The views of a scene show one set of named points, each view turned or mirrored, shifted and resized as a whole, with a little noise and some points left out.

Scene 1
View 1
Vede: [-1.39  2.06  2.44  0.39  3.39  2.08 -0.47 -0.31  0.58  0.91 -1.85  1.86
  1.67  0.16  0.46 -1.22  1.41 -2.27  1.11  0.85  2.53 -0.16 -1.28 -2.04
 -1.82]
Teli: [-0.23  0.91 -0.42  0.65  1.24  1.04 -1.77 -0.60 -1.64  0.45 -0.24  1.93
 -2.21 -1.19  2.31  2.12  0.54 -1.24  1.51 -2.52  0.18 -0.88 -0.46 -1.11
 -1.13]
Lazas: [-0.85  2.01 -0.59 -0.44  3.20  0.52 -0.54 -0.01  0.76 -0.40 -0.95 -0.25
  2.22  1.80  1.55 -0.89  1.79 -3.02  1.87 -0.61  3.02 -1.07 -2.24 -2.33
  0.19]
fol: [-2.01  1.24  2.17  0.10  1.44  1.21 -0.99 -1.83 -0.38  0.01 -1.33  2.19
  0.32  1.02  1.87  0.21  2.42 -2.88  2.47 -1.03  1.36 -1.14 -0.02 -2.56
 -2.07]
bipom: [-2.91  0.22 -0.73 -0.63  0.90  1.55 -0.78 -0.86 -0.76 -1.62 -0.67  2.90
  0.23 -0.33  0.52 -1.07  0.48 -0.48 -1.26 -3.34  0.14 -1.78  0.07 -0.99
  0.68]
voko: [-2.82  0.45  0.53  0.10  0.95  1.05 -0.59 -1.18 -1.09 -1.37 -0.74  3.04
  0.49  0.50  1.54 -0.74  1.52 -1.53  0.80 -2.46  0.96 -1.89  0.86 -2.32
 -0.50]
boz: [-2.51  0.87  2.62 -1.24  0.73  1.71 -1.42 -2.99  0.94  0.02 -1.86  1.94
 -0.39  0.74  0.14  0.63  1.94 -2.61  0.80 -1.27  0.01 -0.70 -1.01 -1.55
 -2.58]
nube: [-0.31  1.34  1.04  1.13  1.69  0.63 -1.12 -1.22 -0.08  0.38 -1.41  0.87
 -1.87  0.22  2.00  1.58 -0.06 -2.56  1.68 -1.10  1.59  0.09 -1.78 -1.38
 -1.74]
Fase: [-0.76  1.19  0.54 -1.27  1.52  1.55 -1.67 -1.67  1.27  0.58 -1.34  0.24
 -0.93  0.13  0.41  1.56  0.84 -2.39  0.26 -1.56  0.06 -0.39 -2.62 -0.55
 -1.38]
Dopi: [ 0.98  1.94 -0.66  0.03  3.32  1.80 -0.96  0.22  2.04  0.81 -1.55 -1.04
 -0.85 -0.55  0.04  0.71 -1.79 -1.71 -1.20 -0.40  1.50  1.16 -4.92  0.35
 -0.32]
mov: [-0.90  2.07  1.53 -1.06  2.87  1.55 -0.80 -1.31  2.62  0.58 -2.20 -0.43
  1.25  1.41 -0.15 -0.47  1.14 -3.23  0.48  0.49  1.97  0.36 -3.57 -1.31
 -1.51]
Neba: [-0.85  1.09  2.23  0.50  0.85  0.71 -1.37 -2.70  0.84  0.30 -1.80  0.79
 -2.57  0.99  1.57  2.17  0.28 -3.09  1.73 -1.16  0.70  0.24 -2.15 -1.22
 -2.67]
doke: [-2.99  0.53  4.16 -0.19 -0.13  1.34 -0.82 -4.21  1.32 -0.65 -2.66  2.25
 -2.26  1.34  0.04  1.06  0.36 -2.89  0.11 -1.08 -0.14  0.20 -1.05 -1.46
 -3.25]
nasin: [-0.49  1.90  3.43  3.06  2.97  1.37  0.03 -0.39 -0.02  0.47 -2.03  2.22
 -1.53 -0.25  1.23 -0.14 -1.38 -2.13  1.04  0.82  2.93  1.18 -1.43 -1.47
 -2.36]
Nuku: [ 0.56  0.83  0.99  0.36  0.93  1.58 -1.44 -2.07  2.24  0.36 -2.10 -0.13
 -4.40 -0.60 -0.41  2.65 -3.10 -1.72 -1.90 -1.64 -0.55  1.63 -4.56  1.24
 -1.80]
bav: [-1.92  1.38  1.90 -0.38  1.64  1.78 -1.00 -1.48  0.35  0.31 -1.47  1.90
  0.23  0.38  0.54  0.05  1.58 -2.33  1.00 -0.55  1.09 -0.50 -1.05 -1.62
 -1.83]
View 2
boz: [-0.45  0.52 -2.46  0.21  1.77  0.76  1.84  0.78 -0.95 -1.47  2.76 -1.11
  0.47 -1.01 -0.82 -0.01  2.16 -1.47  1.06  0.49 -0.09  0.34 -3.83 -0.53
  0.12]
fol: [-0.37  1.18 -1.88  1.92  1.72 -0.16  2.38  0.17 -0.48 -0.60  1.57 -2.35
 -0.82  0.43 -1.24 -1.76  1.41 -0.23  0.05  1.37  0.08  0.14 -2.56 -1.35
 -0.30]
Neba: [-1.22  1.24 -2.47 -1.73  2.48  0.47  3.23  1.31 -0.50  0.69  1.14  0.66
  0.58 -0.27 -1.09 -2.09  1.34 -0.50  0.58  0.49 -1.60 -0.64 -2.72 -0.12
  2.41]
mov: [ 0.20  0.93 -3.40 -0.52  0.58  1.67  1.86  1.39 -2.34  1.02  1.08  0.02
  0.87 -0.73 -2.92 -0.74  4.01  3.06  0.73 -2.11 -0.68  0.71 -3.89 -2.11
 -0.63]
nasin: [-0.35  2.47 -0.86 -1.30  1.58 -1.27 -0.11 -0.66 -1.45  2.84  0.00  0.37
 -0.26 -0.87 -3.06 -3.23  0.04  1.03  1.50 -0.23 -1.60  1.16 -0.82  0.55
 -0.85]
Dopi: [-0.28  0.71 -3.03 -2.84  0.02  2.40 -0.43  0.06 -0.13  3.41 -0.32  2.65
  1.30  0.27 -3.73  0.38  3.88  3.08 -0.21 -3.74 -1.74 -0.78 -1.66 -0.28
  1.59]
Lazas: [-0.35  0.55 -2.87  1.92 -0.16  1.07  2.07 -0.01 -1.13  1.07 -0.75 -1.58
 -0.77  2.13 -2.63 -0.74  3.43  3.99 -1.83 -1.07  0.16 -0.18 -2.45 -3.07
 -0.64]
doke: [-1.87  0.70 -2.37 -1.94  2.52 -0.17  2.17  1.58 -2.38 -1.28  2.48 -0.31
  1.13 -1.79  0.17 -0.45  0.96 -2.36  2.27  0.97 -0.69  1.34 -3.63  0.52
  0.79]
Teli: [-0.65  0.80 -1.59  0.21  1.78  0.72  0.83 -1.22  2.80  1.01  1.20  0.00
 -0.78  1.66 -1.50 -0.59  0.97 -1.48 -1.37  0.81 -1.13 -2.38 -0.59  0.48
  2.79]
voko: [-1.35 -0.48 -1.55  2.08  0.63 -0.24  0.10 -1.08  0.06 -0.95  0.83 -2.73
 -1.09  1.66 -0.62  1.06  1.15 -0.98 -0.91  1.23  0.72  0.24 -1.61 -0.50
 -0.58]
bipom: [-2.00 -1.56 -1.78  0.67 -0.12  0.78 -1.48 -1.92  0.62 -0.67  0.82 -1.71
 -0.42  1.86 -0.41  3.72  1.82 -1.09 -1.13  0.00  0.83 -0.07 -1.36  0.41
  0.05]
nube: [-1.13  1.47 -2.12 -0.89  1.76  0.43  1.97  0.04  0.18  1.61  0.28  0.37
 -0.30  0.82 -1.96 -2.01  1.34  0.41 -0.30  0.12 -1.33 -0.88 -1.45 -0.36
  1.88]
bav: [ 0.05  0.78 -2.26  0.77  1.20  0.57  0.97  0.22 -0.43 -0.10  1.87 -1.23
 -0.09 -0.28 -1.73 -0.56  2.05 -0.01  0.42 -0.01 -0.16  0.24 -2.73 -0.86
 -0.50]
Fase: [-0.38  0.23 -2.96 -0.89  1.19  2.09  1.62  0.70  0.16  0.30  1.69  0.59
  0.92 -0.08 -1.70  0.54  3.31  0.28 -0.08 -1.18 -0.75 -1.05 -3.04 -0.73
  1.92]
Vede: [ 1.04  1.79 -1.98  1.39  0.69  0.19  0.11 -0.27 -1.35  1.01  1.31 -1.32
 -0.53 -0.70 -3.35 -1.69  2.31  1.99  0.74 -0.89 -0.14  0.96 -2.80 -1.36
 -2.21]
Nuku: [-1.97  0.26 -2.94 -5.67  1.62  2.08  0.44  0.76 -0.08  2.57  0.95  4.08
  2.55 -0.89 -1.72  0.52  2.44 -0.45  1.29 -2.49 -2.39 -0.98 -1.89  1.99
  3.89]
View 3
Neba: [-1.72  1.03  1.86 -1.35 -0.14 -0.18  0.70  2.93  1.35  1.08  1.66 -0.65
 -2.50  0.35 -0.05 -2.10  0.46 -1.17 -1.93  2.41 -0.79 -2.11  3.12 -1.34
  0.67]
fol: [-0.75 -0.12  1.14 -0.25  0.33 -1.39  0.12  1.32  2.57  1.20 -0.58 -2.08
 -1.59  2.00  0.15 -1.21  3.02 -1.65 -0.95  0.57 -0.49  0.08  2.82 -2.04
 -0.49]
Lazas: [-0.65 -1.10  1.85  0.26 -0.17 -2.56 -0.19  1.25  0.95 -0.29 -3.94 -0.47
 -0.69 -1.07 -0.65  0.46  0.46 -0.11  0.52  0.37  1.86  0.81  4.14 -1.99
 -0.91]
nube: [-0.83  0.79  1.24 -1.14 -0.98 -1.55  0.73  3.08  0.94  0.65  0.44 -1.04
 -1.78  0.15  1.02 -1.29  0.03 -0.31 -0.24  2.25 -0.64 -1.49  3.06 -1.49
  0.60]
Teli: [ 0.59  0.61 -0.36 -0.92 -0.23 -2.05  0.24  4.61  0.25  0.04  1.00 -1.21
 -2.95  1.62  2.70 -2.06  1.36  0.53  1.03  2.17 -0.95  0.06  2.45 -1.09
  1.20]
doke: [-3.03  0.82  1.35 -1.28  1.41  0.77 -0.14  0.63  2.23  1.99  2.17 -0.30
 -2.47  1.47 -0.28 -3.54  0.99 -2.27 -3.28  1.68 -2.06 -1.76  0.78 -0.53
 -0.83]
bav: [-1.59 -0.02  1.04 -0.16  0.85 -1.31 -0.45  1.34  1.40  1.05 -0.24 -1.80
 -2.03  0.23  0.01 -1.46  1.97 -0.92 -0.51  0.74 -0.54 -0.42  1.94 -1.02
 -1.74]
voko: [ 0.25 -0.99 -0.78 -0.04  0.85 -2.30 -0.43  0.85  2.03  0.41 -1.99 -0.50
 -1.52  3.15  1.80 -2.05  2.51 -0.70  0.83  0.06 -0.50  2.50  1.38 -0.91
 -0.66]
Vede: [-1.87 -0.16  1.29  0.42 -0.33 -2.25 -0.16  0.48  1.26  1.32 -1.56 -3.34
 -0.73 -1.18  0.05  0.23  1.76 -0.99  0.20  0.40 -0.25 -0.97  2.19 -1.31
 -3.32]
Dopi: [-2.65  0.58  1.11 -0.66 -0.13 -1.53 -0.44  3.59 -2.23 -0.32 -0.82 -0.34
 -2.58 -4.69  0.45 -0.67 -2.93  1.25  1.26  2.53  0.68 -2.08  2.32  0.26
 -1.66]
Fase: [-1.86  0.28  1.25 -0.60  1.37 -0.53 -0.74  3.37 -0.20  0.13  0.30 -0.41
 -3.73 -0.97 -0.17 -1.95  0.63 -0.15 -0.70  1.51  0.44 -0.56  2.61 -0.67
 -0.66]
mov: [-3.10 -0.10  2.69 -0.06  0.95 -1.05 -0.45  0.88  0.39  0.80 -1.64 -1.18
 -1.90 -2.90 -1.81 -0.22  0.03 -0.81 -1.07  0.87  1.22 -1.49  2.90 -1.07
 -2.59]
Nuku: [-3.41  1.74  0.59 -1.87  0.78  0.20 -0.35  4.47 -2.08  0.43  2.98  0.56
 -4.36 -2.77  1.05 -3.20 -2.87  0.56 -0.60  3.57 -1.21 -2.88  0.87  1.29
 -0.50]
nasin: [-1.98  1.32  0.78 -1.00 -2.48 -1.89  1.21  1.01  1.42  2.09  0.27 -3.07
  0.31 -0.78  1.81 -0.69 -0.41 -1.04  0.20  2.41 -2.14 -3.18  1.68 -0.84
 -1.68]
bipom: [-0.40 -0.82 -1.63 -0.17  1.84 -1.81 -0.96  1.30  0.37 -0.15 -1.58  1.04
 -2.64  1.67  2.43 -3.02  0.66  0.25  1.56  0.64 -0.96  2.58 -0.19  0.80
 -1.04]
View 4
bipom: [ 1.91 -1.09  0.73  0.46 -0.11 -0.50  0.72 -0.43  0.40 -0.53 -1.51 -1.56
 -1.05 -0.26 -1.95  0.09 -0.78 -1.81  0.18 -1.22  0.47  1.64 -3.10 -4.08
 -0.36]
Lazas: [ 0.77  4.25  0.81  0.69 -0.40  1.03  2.99 -0.24  0.11 -1.13  1.87 -0.83
  1.42 -0.47 -2.02  0.93  1.68 -3.56  2.04 -0.99 -0.73  2.72 -3.01 -2.04
 -3.55]
boz: [ 0.62  1.64 -0.75 -0.87 -0.31  0.20  1.38 -0.91 -1.44 -0.24  0.15  1.55
  0.54 -2.25 -0.14  0.75  2.11 -0.71  0.45 -1.05  0.12 -0.70 -3.81 -0.08
 -1.19]
fol: [-0.03  2.44  1.19 -0.74 -0.71  0.12  2.18 -1.70 -0.75 -0.07  0.90  1.65
 -0.37 -0.80 -0.93  0.58  1.61 -1.26  0.93 -0.76  0.84  0.52 -2.06 -0.38
 -1.64]
voko: [ 0.78  0.66  1.61 -0.76 -0.84 -0.09  1.62 -1.45  0.08  0.11 -0.15 -0.25
 -1.25  0.15 -1.64  0.12  0.07 -1.50  0.64 -1.13  1.24  1.39 -2.36 -2.56
 -0.58]
nasin: [ 1.54  1.67  1.27  1.97 -0.50  1.31  1.71  0.49  1.41 -2.00  1.43  1.77
  1.99 -1.63 -0.99  1.41 -0.14  0.45  0.56  2.09  0.31  0.12  0.48  1.58
 -1.71]
doke: [ 1.95  0.63 -1.09 -0.45 -0.47 -0.17 -0.35 -0.73 -1.40 -0.23  0.60  1.63
  0.38 -2.89  0.55  0.19  1.05  1.11  0.50 -0.69  0.63 -2.00 -3.45  1.38
  0.91]
bav: [ 0.58  1.44  0.07 -0.21 -0.23  0.52  1.82 -0.58 -0.35 -0.83  0.01  1.10
  0.65 -1.58 -0.79  0.90  1.39 -1.25  0.42 -0.32  0.13  0.24 -2.63 -0.89
 -1.99]
Fase: [ 0.87  1.35 -1.00  2.25  1.85 -0.55  0.70 -0.54 -0.70 -1.01 -0.27  0.93
  0.73 -2.78 -0.95  0.45  2.02 -1.59  1.24 -0.57 -0.88  0.58 -4.27 -1.09
 -1.96]
Vede: [ 0.52  2.11  0.43 -0.54 -0.97  1.74  3.20  0.44  0.51 -1.74  0.51  1.14
  1.83 -1.27 -1.36  1.90  1.52 -1.32 -0.08  0.51 -0.54  0.61 -1.63 -0.54
 -3.44]
Neba: [ 0.99  2.24 -0.22  2.36  1.31 -0.53  0.35 -0.98 -0.79 -0.32  1.24  2.32
  0.62 -2.92 -0.21  0.03  1.46 -0.18  1.81  0.07  0.29 -0.24 -2.85  1.29
 -0.65]
Teli: [-0.05  0.59  1.73  3.37  2.34 -1.41  0.67 -1.64  0.38 -0.04 -0.82  1.94
 -1.25 -1.55 -1.78 -0.28  0.41 -1.30  1.37  0.67  0.98  1.73 -1.59 -1.63
 -1.22]
mov: [ 1.48  3.17 -1.48  0.89 -0.05  1.32  2.19  0.94 -0.46 -2.12  1.28  0.17
  2.81 -2.60 -0.88  1.58  2.61 -1.85  1.07 -0.55 -1.74  0.30 -4.02 -0.38
 -3.21]
Nuku: [ 3.30 -0.17 -2.12  6.11  3.39 -0.85 -1.66  1.17  0.16 -2.20 -0.42  0.68
  1.93 -4.71 -0.28  0.11  0.47  0.18  1.50  1.03 -1.57 -0.44 -3.69  0.58
 -0.39]
nube: [ 0.99  2.31  0.90  2.91  1.27 -0.39  1.05 -0.79  0.01 -0.96  1.14  1.60
  0.59 -2.09 -1.07  0.22  0.85 -0.92  1.71  0.67  0.32  1.01 -1.90  0.22
 -1.40]
View 5
mov: [ 0.36  0.44  0.37  0.10  0.22  1.95  1.18  1.36 -0.66  1.05  0.67  2.08
 -0.78 -2.35 -0.41  0.12  0.59  0.83  0.95 -0.79  0.69 -0.82  1.95  0.39
 -1.46]
boz: [-0.06  0.27  0.33 -0.50 -0.24  0.53  0.67  0.92 -1.41  1.03  1.92  0.67
 -0.83 -0.56 -0.52  0.72  0.66  1.16  0.71 -1.11  0.26  0.04  0.86 -0.35
 -1.41]
Neba: [-0.22  0.95 -0.44  0.59 -0.07  1.64 -0.01  0.82 -1.29  0.91  1.43  1.44
 -1.05 -1.10 -1.11 -0.30  0.40  1.24 -0.61 -0.72 -0.51 -0.61  0.35  0.17
 -1.36]
nube: [-0.46  1.05 -0.51  0.88  0.13  1.32 -0.45  0.63 -0.48  0.27  0.77  0.96
 -0.65 -1.67 -0.62 -0.37  0.51  0.98 -0.50 -0.08 -0.10 -0.53  0.39  0.24
 -0.89]
voko: [-0.61 -0.41  0.38 -0.32 -0.07 -0.34 -0.81  0.30 -0.29 -0.14  0.80 -0.27
 -0.27 -0.97  0.27  1.05  0.67  1.17  0.81 -0.52  1.12  0.93 -0.06 -0.30
 -0.50]
Fase: [ 0.35  0.53 -0.34  0.48 -0.04  1.08 -0.02  0.36 -0.76  0.99  1.51  0.85
 -1.24 -1.39 -1.16  0.15  0.18  0.74  0.81  0.24  0.30 -0.91  1.64 -0.34
 -1.11]
Teli: [-0.60  1.35 -0.79  0.83 -0.10  0.22 -1.33 -0.30 -0.36  0.13  1.25 -0.55
 -0.64 -1.11 -0.70 -0.15  0.45  0.73 -0.58  0.77 -0.10 -0.16  0.14 -0.56
 -0.52]
bipom: [-0.50 -1.08  0.22 -0.16 -0.40 -0.36 -1.41  0.41 -0.05 -0.16  1.03 -0.47
 -0.80 -0.86 -0.37  1.25  0.18  0.87  1.79  0.59  1.39  0.13  0.29 -0.67
  0.33]
fol: [-0.37  0.62  0.33 -0.24  0.22  0.34  0.40  0.33 -0.69  0.43  1.02  0.46
 -0.13 -1.31  0.45  0.50  1.06  1.21 -0.05 -1.44  0.45  0.81  0.38 -0.02
 -1.52]
bav: [-0.13  0.56  0.31 -0.18 -0.04  0.64  0.60  0.96 -0.61  0.58  0.94  0.67
 -0.45 -1.22  0.01  0.37  0.91  0.93  0.59 -0.66  0.66 -0.04  1.01 -0.27
 -0.88]
Nuku: [-0.07  0.59 -1.07  1.14 -0.73  2.67 -0.79  1.80 -1.21  1.01  1.76  1.80
 -1.90 -0.68 -2.74 -0.87 -0.49  0.59  0.55  1.35 -0.65 -2.89  0.92  0.05
  0.02]
nasin: [-1.11  1.59 -0.14  0.19 -0.23  1.81  0.62  2.57 -0.35 -0.21 -0.17  1.33
  0.15 -1.41  0.18 -0.81  1.10  0.69 -0.51 -0.30  0.10 -0.82 -0.12  0.59
  0.10]
Vede: [-0.30  1.12  0.59 -0.35  0.09  1.05  1.48  1.73 -0.13  0.36 -0.01  0.87
  0.06 -2.07  0.91  0.11  1.22  0.46  0.70 -0.66  1.11 -0.20  1.52  0.05
 -0.67]
Lazas: [ 0.25  0.10  0.53  0.63  0.94  1.01  0.00 -0.07  0.84  0.14 -0.32  1.14
 -0.36 -3.43  0.56  0.48  0.44  0.85  0.86 -0.41  1.42  0.31  1.74  0.39
 -1.53]
doke: [-0.43 -0.03  0.29 -0.51 -0.56  1.15  0.50  1.81 -2.12  1.05  2.11  1.53
 -1.02  0.27 -1.15  0.51  0.64  1.55  0.36 -1.63 -0.35 -0.44 -0.21  0.03
 -1.13]
Dopi: [ 0.19  0.84 -0.50  1.17 -0.14  2.30 -0.08  1.48  0.28  0.54  0.24  1.65
 -1.28 -2.57 -1.31 -0.66 -0.16  0.07  1.19  1.63  0.61 -2.38  2.31  0.23
 -0.06]

In a view up to two points have been moved. Name them for each view, in the order of its rows, or write none.
view 1 => none
view 2 => none
view 3 => voko, Nuku
view 4 => boz
view 5 => mov
